Points, in no order, along strands that fork, close into loops and pass close to each other.
(in the rows, 128 means zero)
Points whose rows are less than 51.2 apart are linked; no others are. Some points are linked to none.
z_928: [164  93 124 105 178 144  69 117 156 163 107 124  96 121 139]
z_280: [ 95 177 131 104  64  73 127 105  77 131 148 112 139 161 127]
z_336: [122 106 151 131 169 128  89  92 140 104 133 137  96 104 104]
z_15: [115  97 143 129 170 157 115 125 151 116 124 145 109  93 107]
z_278: [115 179 121 104  74  77 120 105  87 123 138  88 131 165 131]
z_983: [ 84 149 135 141  93 126 155 124 127  78 142 176 157 151  99]
z_273: [141 117 124 124 159 160 130 154 138 146 116 118 126 103 141]
z_200: [145 175 118 158  72 108 197 159  77 112 145 135 173 145 137]
z_314: [ 49 165 148  90  63  80 131  90  69 116 162 149 148 136 113]
z_175: [140 172 133 127 100  99 118 113 103 112 130  90 123 132 141]
z_761: [137 141  95 170  88 126 184 171 103 125 128 153 170 125 128]
z_901: [196 103 112 107 163 129  89 142 133 184 113  96  98 137 154]
z_312: [174 119 125 128 149 122  96 133 114 162 126  89 102 107 145]
z_177: [ 63 162 156 107  83 101 140 102 105  95 156 163 154 148 111]
z_82: [154 145 133 135 131 114 108 120 111 124 131  86 111 109 137]
z_801: [136  77 122 145 184 169 174 164 210 150 103 116 115 147 140]
z_423: [198 101 113 107 176 139 109 151 137 186 107 101 101 143 157]
z_572: [ 75 165 158 115  61  98 181 128  77 106 170 158 172 150 112]
z_124: [131 110 134 127 168 158 119 136 142 131 123 130 117  94 125]
z_714: [145 184 129 140  66  92 186 147  65 122 155 128 165 161 142]
z_853: [ 96 108 122 143 142 171 145 147 166 120 112 139 136  97 124]
z_229: [168 106 106 124 142 113  53  89 132 151 128  86  89 117 127]
z_541: [116 128 131 136 142 159 131 136 145 108 116 132 128  96 125]
z_693: [182 101 101 128 138 109  62 105 122 169 125  79  91 115 133]
z_330: [ 97 162 149 149  54 118 203 149  95  96 157 151 180 153 112]
z_412: [ 64 165 154 104  60  83 160 111  61 116 173 155 156 140 116]
z_609: [131 175 128 132  74  84 165 134  73 120 150 131 157 165 133]
z_438: [148 165 108 174  62 120 204 181  88 120 130 132 184 129 143]
z_41: [172  96 118 116 183 163 136 155 154 169 103 115 116 136 141]
z_564: [146 158 138 131 116 106 115 113 106 114 131  79 114 122 138]
z_479: [184 102 111 121 153 119  74 123 124 179 121  93  95 119 146]
z_337: [105 175 130 113  77  76 144 112  74 118 150 129 148 167 127]
z_408: [ 88  86 122 142 146 170 161 168 205 141 109 135 132 126 140]
z_503: [169  85 109 133 190 169 168 161 191 157  94 107 119 153 141]
z_638: [149  88 130 103 184 150  69 110 165 153 103 137  95 115 132]
z_602: [129  78 140 104 195 166  65 102 186 134 101 143  99 110 121]
z_626: [ 99  84 146 129 183 161 101 110 163 102 125 161 102  90  95]
z_199: [ 95  88 149 126 185 157  76  83 172  84 125 164  93  94  86]
z_996: [124 172 127 129  95 101 140 114 102 102 134 133 143 151 136]
z_436: [121  86 144 110 187 154  57  85 180 123 109 145  93  96 116]
z_957: [160  98 126 119 175 143  94 136 137 161 115 122 106 113 136]
z_491: [173  96 112 120 181 164 157 166 168 164  95 106 120 147 149]
z_485: [113  91 150 119 181 150  62  79 170 101 120 150  86  95 100]
z_525: [ 91  92 127 143 150 176 148 154 186 133 113 141 129 105 127]
z_880: [141 148  97 179  70 130 199 185  98 135 129 144 181 124 140]
z_118: [ 72 152 148 127  85 118 152 115 115  83 157 172 161 154 100]
z_212: [162 104 129 118 169 151 117 146 137 161 113 118 115 114 143]
z_971: [106  77 127 145 168 172 170 164 218 145 106 130 120 140 143]
z_750: [ 88 137 120 160  93 134 156 136 138  84 134 175 155 140  99]
z_919: [157  98 118 122 147 122  43  74 146 137 123  92  83 111 126]
z_591: [138 168 111 141 101 108 147 137 100 108 132 142 155 143 135]
z_123: [143 157 100 156  96 117 165 151  93 116 130 151 164 135 133]
z_331: [158 132 132 136 144 127 111 129 116 134 127  99 110 100 137]
z_95: [129 177 124 120  87  86 122 112  98 112 134 106 134 153 137]
z_865: [ 49 168 153  93  75  93 129  93  93 106 157 151 150 143 113]

A piece is all that can be reached along the links. How many separate loops has the piece of each point below (a circle has one, a figure eight two, a Y none), and how many tips (points with one link)?
z_971 | loops 2, tips 0
z_312 | loops 1, tips 2
z_118 | loops 0, tips 2

How many points has the smallest loop of links through each point below? Write none if it is on no loop.
z_928 | 12
z_438 | 13
z_865 | none

Name the points in between on the shortest way along the links from the first point to the second, in order.
z_95, z_331 | z_175 > z_564 > z_82
z_118, z_314 | z_177 > z_865
z_278, z_761 | z_95 > z_996 > z_591 > z_123
z_714, z_564 | z_609 > z_337 > z_280 > z_278 > z_95 > z_175
z_801, z_41 | z_503 > z_491
z_212, z_436 | z_957 > z_928 > z_638 > z_602
